Points, in no order, along strands that fork and pass close to each other.
Points whose rows are less than 47.3 apart are linked; no others are.
<760>: [ 13 -15  -9  24  -4  25 -23  16   6  -7 -22 -14  -1   9 -10   6 -17  21
 -12  -3 -15]
<752>: [ -6  -2  11  -3 -13 -21  14  -7 -16  -1   5   9 -12 -18  -2  -6  25  -7
  18  -6  22]
<241>: [ 26  -5 -17  24  -3   7  -5   0  18   8  -8  14 -16  -3 -26  -2  -3  32
 -24  -5 -29]
<105>: [ -7  -4  15   1 -17   9  25  14  -9   4 -18   7  -9  -1 -16   7  24  15
  -7 -17   2]
<356>: [  2 -24  -1  10  -9 -26  -5   2 -28   1  -1  12 -30 -19 -21  -1   4   4
   0 -12  -1]
<738>: [  7  17  -6   5  15 -15   4 -15  33   2   6  -8  34  26  14   6 -10  -8
  -5  35 -20]
<727>: [ 20   7  -5   4  -4 -27 -17   9  10 -35   9 -15  11  -1   8 -12   4 -17
   5  10 -24]
<845>: [ -9  -7  11 -25   7  -8   3   7 -35 -14  20   3  -3 -17  25  -1  17 -13
  34  -7  14]
<387>: [-12  13  35 -26  -6   4  27  11  18  19   5   4  19  15  14   1  13   0
   0  11  24]
<398>: [-13   7  29 -38   2  25  12  35 -12   4  -4  -6   9  14  16 -10 -18 -14
  -9 -12  21]
<634>: [ 15 -19 -18  11 -10 -29 -12  -3 -27  -8  13   9 -36 -24 -19  -1   2  -5
  15 -11   8]
<497>: [-14  -5   4   1  -5 -20   5 -22 -12   9  -3   5  -5 -14  -6  -6   9   3
   3   8  15]
<544>: [-13  19 -14  17  -9 -17  -9 -34  31   9  13 -11  -2  15  -5  14  16  -9
   2  18 -13]
<166>: [ -3 -32  15  12  -2   2   9  31 -23  -9 -16   7 -17   1 -16   7  13  14
  11 -27   7]
<275>: [ -6   4  40 -30   8   5  -5  21  12  -6  47  17  18  -4  42  -5  18 -11
  27  -3   1]
<240>: [  0 -10 -11  17   2  41 -11   8  -7  -1 -29 -11   0   5 -14   4 -16  19
 -13 -12  -2]
<8>: [ 19  -9 -16  11   4 -19   0 -19  12  21   5  28 -16 -10 -22 -20 -21  26
 -28   5 -11]
<258>: [-15   5  27 -16 -13  -7  27   2  -1  12  -4   5   5   2   2  -3  18   4
   0   3  18]
<907>: [ 13  -1 -14   8  22  16 -36  10  -6 -31   7 -17  10 -14   2   1   9 -14
  29 -17  -1]
<24>: [ 12   0  -9   9  -8   8 -21   0   5  -1 -15 -11   3  -3  -7  -3 -20  12
 -19  10 -14]
<645>: [  8   7  -6  15  26 -31  -7 -22  29   2  14   1  34  26   9   7   6 -13
   6  30 -12]
<289>: [-23  14  -3  -5  27  15  12 -27   8  19  -9  -4  28   4  17  20   5  -2
   4  15   6]
<53>: [-13  13  -8   5   8  -1 -12 -25  11   3  -2  -8  15 -10   3   9  18  -3
   9  13  -3]
<147>: [ -1  -5  -8   7  -3 -12  -2 -26   0  13  -5   6   1  -9 -14 -10  -9  10
  -8  19   9]
<885>: [ 12  16 -16  23 -28 -22  -9  -6  32 -16  13  -6 -18  14 -17  -2  10  -3
  -9  -3 -28]
<759>: [ 18 -11  -4  16  -6  -8   8  11 -24 -13   5   0 -30 -25  -7   7  18 -10
  25 -32  29]
<416>: [  9  14 -11  22  -7 -11 -29  -2  12 -18   2 -18  -9 -15   3  12  15 -17
  11  -9  -6]
<255>: [ 30  -4 -12  17 -13 -19 -27   5   5 -25   7  -9  -7  -9  -8 -13  -2  -5
   8   5 -12]
<938>: [  2 -23  -8  12  10  18 -11  21 -36 -26   4  -7 -16   1  -1  -2   6  -5
  43 -29  23]
<438>: [-13  -6  32 -26  -6  13   9  29 -27  -2  -5  -4   3   6  11  -6  -2   1
   0 -12  13]
<351>: [  2  27 -16  17  -6 -26  -6 -22  40 -11  21 -12   3  13  -1   8  21 -20
   9  13 -16]
<472>: [ 19  15 -15   1 -17  12   0   4  27   5 -14  -8   0  11   9   0 -38   4
 -32  15 -24]
<765>: [-10   8  43 -33  -3  12   0  25   7   1  23   6  16   4  24 -10  16  -2
  13  -2  10]
<912>: [-17  -3  -1 -16  30  21 -25  -3 -27 -10   0 -11  21 -12   8  -5  -4  -6
  14  -6  -3]
<485>: [  1  21 -13  12 -24 -25   8 -17  36 -18  21 -11  -6  30  -4  -5  11 -11
  -5  10 -30]
<229>: [-15  -5  26 -33  16 -16  11   3 -23  -3  25  12  16  -6  34  -2  13 -11
  32   5  12]
<886>: [  7  -1 -12  -4   0  15 -14  -6  -2   8 -18  -8   7  -9   3  -5 -35   3
 -22  13   2]
<96>: [  2  14 -14   7  23  -2   0 -23  29  19  -2  -9  29  22  16  21 -16 -12
  -8  36  -5]
<666>: [ -6   0  30 -35   8 -11   8  18  -9 -10  43  18  11  -6  44  -2  18 -17
  36  -6   5]
<721>: [  3  18 -12   6   1   9 -13 -15  21  -4  -3 -15  18   0  -1   3   7   4
   0  22 -16]
<99>: [-23  16   4 -14  18  23  36 -16   6  21 -13  -1  23  14  18  16   4  -7
   0  11  25]
<441>: [-10  -8  -2   9   6  45   9  15 -18  -2 -25  -6  -1  13 -19  -8  -5  15
  -3 -23  10]
<786>: [ 10  -3   9   0 -16 -20  17   8 -21  -8  13   7 -27 -22  -2   0  25 -14
  23 -24  27]
<865>: [-22  -6   8 -24  44   3   2 -13 -20  10   1   6  38  -5  21   2 -12  -9
  14   8  13]
<196>: [  8  13 -19  11 -12  -6   7 -24  37  25   5   2  -5  25  -5   1 -28   9
 -26  25 -12]
<193>: [ 27 -10 -19  17  -8 -23 -30   1 -14 -19  13  -7 -25 -22  -9  -2  -2 -12
  16  -6   4]
<205>: [-15   9   0 -24  -7  28  37  10   3  11 -26   5   1   4  10   7 -19 -17
 -21  -4  27]
<756>: [ -5  -6   0   0  -4  33  28   7 -11   6 -25   8  -4   0 -23   0   2  19
 -17 -16   6]
<644>: [ 12   2 -14  10  14  28 -32  10   1 -31  -1 -16  17   1  -5 -10   8  -1
  16  -5  -9]
<400>: [  3 -24 -14  -1   9  22 -17  13 -46 -20   4  -3  -9   1 -11 -14  -4   6
  29 -10  11]
<632>: [ 10 -17 -11  24   4  10   3   3  -1  10 -21  13 -18  -7 -26   8  -3  28
 -27 -12 -20]
<257>: [ -6  12 -15   2  15  12   8 -28  17  22 -13  -7  17   7  11  16 -19  -6
 -12  26  11]
<349>: [-18 -11  18   2 -10 -25  15   5 -16  17 -11  13 -25  -4 -17   6   2   5
 -27 -14  -8]
<819>: [ -1   7 -16  16 -15 -15  -3 -24  27  19   6   6 -14  12 -21   0 -14  14
 -29   8 -21]
<391>: [-19 -13  15 -29  35 -16   6 -10 -29   6  14  12  27  -7  28   3   0 -10
  28  11  14]
<470>: [  3   5  -7   9  11   1 -24  -5  -7 -18   3 -13   1 -27  11   8  18 -16
  25 -15   3]
<23>: [  9  13 -14   7   3  19 -21  -1  17 -23  -1 -18  19  -2  -3   3  16  -1
   9   4 -18]
<443>: [-10 -12  -1  -8  12  25 -15   6 -39 -12  -6  -8   4  -3  -3 -15  -5   2
  14  -7   8]
<751>: [ 13  17  -3  -1 -12  -7   1   3  19 -10  -6 -15  14  16  17  -9 -26  -1
 -23  23 -29]
<413>: [  9  15 -13   8 -18 -20  18 -18  41  14  14   3  -3  44   4 -10 -30   5
 -27  21 -22]
<695>: [ 19  14 -15  18 -27   2   1  -4  30  -3   2  -4  -9  13 -17   0   5  16
 -12   9 -35]
<881>: [-11   1  -9 -13  17  22  -2 -11 -10   7 -15  -8  16  -8   9  -6 -26  -5
 -11  11  15]
<859>: [-14   6 -15  19 -14 -21  -6 -34  22  15   9   3 -13   9 -20   1   4   4
 -13   9  -6]
<200>: [  1 -23  22   4  -2   4  24  33 -10   0 -19  12 -15   3 -23   7  17  18
 -12 -24  -2]
<21>: [ 27   9 -17  17 -15   2   5   0  32  12   1   9 -19  14 -17   0 -12  29
 -31   1 -44]
<628>: [-12   8  10 -33   0  33  27  28  -4   5 -15   3   4  12   5 -10 -21 -18
 -16 -13  28]
<484>: [ -6 -23   9  17  -8   1 -12  15 -27 -10 -17  -7 -18  -9   0  10  11   3
  16 -22   8]
<224>: [ 13  -5 -17   9   6  16  20  -6   5  19 -19  22 -13 -13 -21  -1 -16  24
 -35  -6  -7]
<525>: [ -7  11  -9  14  23 -18 -10 -31  22   9   9  -1  25   5   5  12  16  -8
  15  22   0]
<417>: [ -7  -6  34  -9 -20 -26  18  26  -5  11   1  15 -20  -2 -15   5  17   3
 -13 -14  -3]
<212>: [-12  -8  -1 -15  21  -4 -19 -12 -26  -7   5  -5  14 -22  16  -1   1  -8
  22   8   2]
<555>: [ -2   4  38 -30  -5  26 -19  41  -1  -2  31   2   3  11  14 -15   9   0
  17 -10   7]
<182>: [ 18 -16 -15  18   4   7 -11  14 -26 -23   4  -7 -23 -17  -4   5   8  -6
  35 -28  28]
<237>: [-13 -17   0  11  -7 -31  -1 -12 -14  12  -1  14 -29  -9 -26  -3  -2   5
 -22 -11 -10]
<582>: [ -4  -7  37 -28 -10  18  -4  46 -16  -3  10  -2   0  16   2 -11   3   5
   9 -16   9]
<689>: [ -3  -7  -2  25 -12 -11 -29   2 -10 -10 -11 -13 -19 -15  -2  13   9  -5
   5 -14  -5]
<734>: [-24   2   2 -25  29  17  10 -10 -11  11 -15  -3  26  -3  24   3 -25 -18
  -6   6  21]
<663>: [-12   6  35 -10 -27 -20  18  14   6   7   6  11 -13  -2   0   2  30   0
   1 -11   8]
<610>: [-10   4  -5 -10 -11  20  37   3   2  21 -30   8 -11  -2  -2  18 -17  -4
 -31  -7   9]
<365>: [-14  15  17 -20  -2  11  46   1  14  24 -10   3  15  19  15  13   2  -9
  -7  12  30]
<594>: [ -1 -14  -9 -18   8  -9 -15   0 -44 -15  16  -2  -6 -21  16   4   5 -11
  33   1   9]
<261>: [ 11  13   0   5 -12 -21  -9   5  17 -23   1 -15  11  12  10 -12  -5  -6
 -11  18 -33]
<119>: [ 27  -2 -24   8   7   4  10 -14  19  23  -7  28 -13 -12 -15 -13 -27  29
 -35   0  -9]
<523>: [ 15  -8 -13  11  -3 -22  -8 -25  12  13   7  15  -4  -4 -19 -23 -20  17
 -13  20   1]

Name the points in between on the shortest way along the links from the first point to the second, in order.
<240>, <119>: <760> <24> <886> <881> <734> <865> <391> <229> <845> <594> <212> <912> <443> <400> <938> <182> <759> <786> <752> <497> <147> <523> <8>
<751>, <349>: <261> <727> <255> <193> <634> <356> <237>
<147>, <351>: <523> <8> <119> <224> <632> <241> <21> <695> <885> <485>
<193>, <738>: <634> <356> <237> <349> <417> <663> <258> <387> <365> <99> <289> <257> <96>
<881>, <689>: <886> <24> <760> <240> <441> <756> <105> <200> <166> <484>
<645>, <756>: <525> <53> <721> <23> <644> <907> <470> <416> <689> <484> <166> <200> <105>
